Points on a hilly landscape, in no order, each with its height.
From any point a ball rolls to the lowest of the 2 points nearest to it. It stops when none of these is lower. Distance is the straight distance between rows; heights are no part of it.
moneg (h 6.10): [ 78 174 142  92 113 139  87  94  84 140 101  49 104 114 100 110 133 121
 138 135 122 163  90]
nuv (h 0.88): [126 120 172 121 135 107 137 179 132 129 187 102 100 122 141 116 142 186
 156 109 126 146 103]
Gibik (h 5.51): [125 127 138 132 108 117 208 165 128 144 136 145 110 137 155 150 189  94
 161  94  88 145 112]
sikeg (h 8.65): [145 133  98 101 117 148  95  38 148 119 102 153 111 149 120 142 110 109
  80 139 149 135 122]
kul (h 3.14): [130 139 136  73  89 187  96 128 120 111 153 124 142 108 172 112  92 135
  94 147 106 108 164]
Delev (h 5.91): [125  97 119 179 184 188  97  88  90  86 159 113 161 154 146 152 157 129
 109 119 126 121 135]
Voz (h 5.42): [140 166 112 113 135  64 114 117 164 159 104 110 120  94  79 100  88 123
  76 178 180 157 146]
kan (h 3.20): [144 100 165 123 148  79 161 158 206 155 100 150 120 143 148  87 154 144
 135 125 137 175 139]
duni (h 6.41): [ 89 154 141 134 112 146  58 123  79 152 146  40  73 111 123 106 137 165
 158 115 121 140  83]
zim (h 3.19): [136  67 185 144 162 153 148 155  79 103 186  63 138 156 141  99 143 186
 107 140 158 126 137]
nepu (h 2.57): [125 120 176 149 150 122  44 172 149 152 118 104 148 136 124  64 102 158
 163  97 138 157 145]
matug (h 5.61): [ 99 154 120  57 115 156 105  94  76  85 126  64 109 132 110 148  88 116
 146 113 141 159 124]
Zopop (h 4.30): [137 144 119 131 100 108 173 210 123 184  99 144 128 119 127 122 117  71
 123 110 110 133 176]
rosuf (h 4.86): [162 198 105 184 110 102  83 187 164 191 147 206 135 101 102 163 126 109
 118 127 139  75 137]
kozur (h 3.10): [150  79 148 150 114 157 114 114 134 163 102 156 169 144 131 114 161 114
 143  97  75 118 160]
monim (h 7.11): [152 137 105 171 178 122 111 137 169 135 112 144 137 134 123 114  95 105
 161 104 153 129 132]
Neke (h 1.90): [110  94 173  88 118 111 156 143 107  79 194  89 121 147 126 121 137 179
 122 138 139 161 135]
kudom (h 4.09): [132 152 100  93 112 149 159 108 140 117 164 121  84 110 145 132  96 106
 143 148 126 129  73]
biku (h 8.31): [148 152  84  66  99 111 134  56 155 107  99 167  68 137 146 170  97  95
  88 122 151 143 125]
tisep (h 4.12): [ 75 129 164 108 148 120 159 108 157  62 163 175 136 175 129 172  87 173
 142  96 134 150 151]
fodus (h 3.96): [134  80 116 120  90 103 177 167 127 159  95 172 150 144 123 110 131  95
 125 126  95 149 164]
savi (h 4.95): [128 115 139 164 193 122 170 124 110 104 139  87 143 120 145 145 201 114
  97 144 127 116 149]
Vobi (h 4.80): [ 97 150 120 150 134 144 114  81 108 165 119  82  97 102 116  78 137 145
 105 183 150 117  93]
Lebeg (h 5.12): [106 137 125  87 117 113 108 122 120 100 105 103 154 126 115 147 111 122
 151 106 123 154 141]
vepod (h 4.54): [126 166 101 183 119  67 142 195 132 193  89 166 152 114  84 120 145  91
 125 115 124 105 166]
gafa (h 6.83): [138 142 126 111 133 147 146 119 127 154 106 142  70 134 137 160 131  83
 151  64 126 132 122]
sif (h 3.15): [ 94 179 139  99 134 142 151 109 126 124  79 127 194 110  85 152 119  76
 115 172 116 113 142]
lezoz (h 0.41): [106 100 170  92 123  59 197 157  94 125 147 112 120 152 105 175 145 160
 146 106 116 172 173]
seged (h 2.96): [149 139 149 131 154  77 109 127 230 165  72 153 123 136 142  85 106 139
 151 125 163 158 108]
pev (h 3.83): [154  56 151 160 162  87 156 175 113 117 127  94 138 148 140 103 165 174
 117 125 146 135 141]
Ked (h 4.71): [169 185  94 190 122  52  85 199 163 203 107 174 124 106 121 114 147 123
 112 135 152 107 129]
Gaf (h 2.82): [142 157  89 131 111  58 139 142 135 116 114 140 137 107 133 197 175  93
 154 120 119 135 119]
Sumip (h 0.40): [126 122 138 133 146 126 119 185 100 114 159  72 142  92 137 101 142 153
 145 132 117 119 135]
Vazin (h 5.75): [108 146 129 130 144 209 129 123  94 132  88 176 161 150 156 140  61 104
 139 116 117  79 193]
fer (h 0.84): [121 106 128 129 118  81 108 164  94 141 115  73 113  91 133  81 148 178
 135 143 148 122 121]
Vubi (h 8.16): [135 129  74 119 137 162 105  48  95 126 149 145  94 134 125 171 138 105
  62 133 143 101 173]
Nudi (h 0.46): [126  62 103  90  85 122 140 103  99  92 132  95 110 130 115  99  88 147
 132 166 137 167 107]
fal (h 4.55): [ 89 169 143  68 134 130 130 112 161  55 163 154 127 156 112 171  97 166
 176 100 153 151 103]
zatu (h 3.07): [109  80 158 112  99 104 163 105 158 132  84 151 114 143 117  90 175 153
 155 138  84 161 106]
sokir (h 2.83): [135 168 172 121 149 124  85 161 201 148 101 123 162 103 132  81  80 145
 166 106 156 145 109]
fuzat (h 4.13): [175  98 115 200 165 112 115 173 133 128 156 113 123 119 159  95 152 150
  87 117 158 111 145]
koso (h 0.91): [131 132 132  85  51 154  56 100 143 115 130 139 164 117 138 117 120 136
 101 150 100 122 113]
bobal (h 7.61): [148 174  71 125 129 119 151 158  92 151 122 146  76 148 145 186  92  69
  88 115 154 126 191]
sike (h 2.10): [125  93 173 145 136 172  96 125 135 139 138 102 130 162 125  62 106 151
 134 106 124 142 129]
Ziruk (h 4.49): [124 139 129 121 151 114 156 106 150 115 125  84 110 112 128 106 128 138
 127 169 155 143  83]
dibe (h 6.64): [119 163  84 114 129 177 164 102 113 144  94 178 103 150 111 173 101  70
 158  97 124  80 136]
dez (h 5.40): [121 109 124 197 155 151 126 128 103  82 129 101 164 117 144 128 196 159
 124 135 126  88 104]
Zokez (h 6.96): [144 120 117 155 153 171 104  79  82 121 166 112 129 120 158 156 167 114
  52 127 124  98 161]
Gifeg (h 7.94): [149 143  68 115  96  99 139 116 114 142 122 153  67 134 130 165 114  72
  84 124 132 142 141]
Liso (h 0.68): [124 113 143 101  69 134  90 117 123 117 151  92 131 106 132 101 157 158
 102 150 100 147 110]
guro (h 6.43): [133 189 135 126 141 180 113 100 188 113 167 153 143 103 148 128 101 115
 114 167 131  91  59]
dida (h 4.81): [ 82 147 159 112 134 114  87 101 153  92 132 122 143 145 102 151 120 175
 188 105 135 149 100]
Vis (h 7.34): [146 153  75 153 152 119 146 185  84 146 152 115 119 121 114 143  74  83
 108 131 148 110 181]
pobod (h 5.36): [151 140  93 133 120  90 107 128 148 147  87 163 140 118  87 122  88  99
  84 136 155 143 169]
Liguk (h 5.92): [130 158 113 160 118 160 160 172 134 169 179 115 102  84 136  72 128 109
 130 135 113  68 112]
Nole (h 1.79): [130  72  91 116  98 135 175 141  70  59 124 144 160 136 146 153 107 134
 148 170 102 110 139]
Tupes (h 1.26): [112  97 130 131 121  89 163 135  53 145 137  70  71 108 114 119 150 166
 160 134 137 134  85]
fim (h 4.96): [146 107 109 146 130 101 140 102 143 156 102 154 140 128 100 117 160 106
  56 153 135 132 186]
mel (h 2.98): [149  89 135  93 135 126 180 147 111  94 197 110  89 175 150 160 105 157
 128 130 145 141 120]
Mov (h 5.71): [113 144 134 151 124 151 164 170 117 176 143 113 107  80 141 126 182 108
 168 115  84  96 103]
Bafop (h 6.27): [113 159 135 108 131 217 129  90 104 157  87 159 128 147 150 156 122  81
 128  83 102  81 167]
kidu (h 3.71): [105 107 167  74 133 125 201 140 147  76 134 160 110 184 112 144  62 141
 171 102 147 158 156]
Zuda (h 2.46): [136 143 112 117  99  43 120 149 113 118 108  93 126  61 127 166 202 153
 151 139 117 135 114]
babot (h 7.00): [128 124 131 162 167 156 113 142 150 130 138 133 104 125 132 142 133 123
 181  67 123 139 126]
liro (h 5.04): [178 174 112 159 140  82  64 152 182 148 131 198 187 106 117 170  98 114
 117 129 147  88 106]
Sevi (h 1.12): [114  86  94 109  78  95 160 115  96  77 113 109 165 102 101 112 123 143
 131 176 125 121  99]
parik (h 2.65): [102  97 160 152 112 168 107  82 149 153  86 149 151 155 115 100 185 136
 150 114  86 133 108]
rozir (h 6.72): [116 136 137 149  96 170  78 157  99 155 173 104 109 108 132  91 117 151
 174 103  99 115  85]
Zab (h 2.27): [ 90 146 130 178 129 165 102 101 125 137  88 138 190 121  95 117 132 113
 171 153 115  94  92]
rol (h 4.28): [124  98 152 109 132  87 172 109 116 148  91  95 132 122 121 109 171 107
  88 131 128 177 178]
gok (h 3.61): [135 130 163  96 127  84 162 134 170 156 123 116  84 111 152 100 179 129
 113 116 120 173 134]
fuv (h 1.03): [ 88 101 146 107 139  88 151 108  91 136 118  99  90 135 108 134 159 166
 155 107 121 172 124]
megig (h 4.42): [160 107 144 181 201 148 173 157 143 142 169 111  99 135 177  98 159 131
  85 128 159 125 120]
kevo (h 7.07): [119 148 150 143 135 185 105 102 155  99 172  96 129 122 164  99 155 152
 103 160 126 108  71]
siru (h 5.90): [140 166 119 122 115 188  94  94 151 100 144 178 181 137 128 146  82 127
 105 194 122  74  89]
nul (h 7.19): [156 145  56 189 158  97 115 162 121 126 130 137 131 129 118 159  86  94
 151 112 141 135 129]
niz (h 5.41): [153 145 138 121 124 151  71  88 172 108 109 185 206 134 131 163 116 120
 114 146 140 105  99]
Zigug (h 3.52): [115  43 147 100  95 105 162 122 122 132 113 160 138 170 107 133 142 139
 149 110  91 168 162]
Taru (h 5.17): [158 155 133 145 129  92  91 127 178 126  80 213 202 131 113 190 112  82
 142 115 133  95 100]
bomi (h 5.13): [137 160 101 116 121 112 105 102 109 158 156  87  88  79  93  82 102 141
  61 169 173 131 123]
lilaf (h 1.81): [131 143 122 113  65 106 103  99 110 140 120 114 134  74 124 150 185 122
 110 148 102 108 109]
nit (h 5.31): [132 133 122 155 170 110 180 160 124 117 140 115 104 140 159 165 183 103
 121 105 119 146 132]
rin (h 3.06): [153  48 126 181 145 175 138 150  95 129 142 146 168 166 143 139 136 136
 158 100  93 104 154]
rede (h 4.93): [144 135 128 163 167 126 156 113 172 147 157 122  83 134 145  76 150 147
  48 185 168 111 116]
zakel (h 4.98): [126 147 137 102 128 177  93 110 132 120 104 166 161 142 156 120  72 122
  92 129 121 111 196]
Panog (h 2.47): [122  74 134 116 109 165 124 147  85  69 146 143 169 167 138 135 120 154
 155 136  90 127 156]
dur (h 2.66): [ 85 162 141 134 121 164 104  91 125 120 104 118 195 122  81 119 133 123
 106 183 109  99 122]
Seta (h 3.57): [139 119 102 106 134 129 154 156 144  81 205 124  80 130 152 151  82 163
 161 122 138 125  86]
berop (h 2.07): [119 137 107 173 140 101  99 106 127 131 100 124 149 106 116 145 152 131
 179 134 123 110  75]
duzo (h 2.76): [129  79 156  95 120 183 121 115 112 128 133 142  98 174 122 105  73 138
 153 101 122 154 128]
dup (h 3.35): [127  98 149  68 129 169 159  96 155  95  94 174 106 174 148 137  82 117
 161  76 134 146 145]

Where does a ball stop that starts at each point below?
Vobi -> Sumip
rede -> Sumip
sikeg -> savi
siru -> parik
vepod -> parik
Vis -> Liso
duni -> sike
pobod -> sike
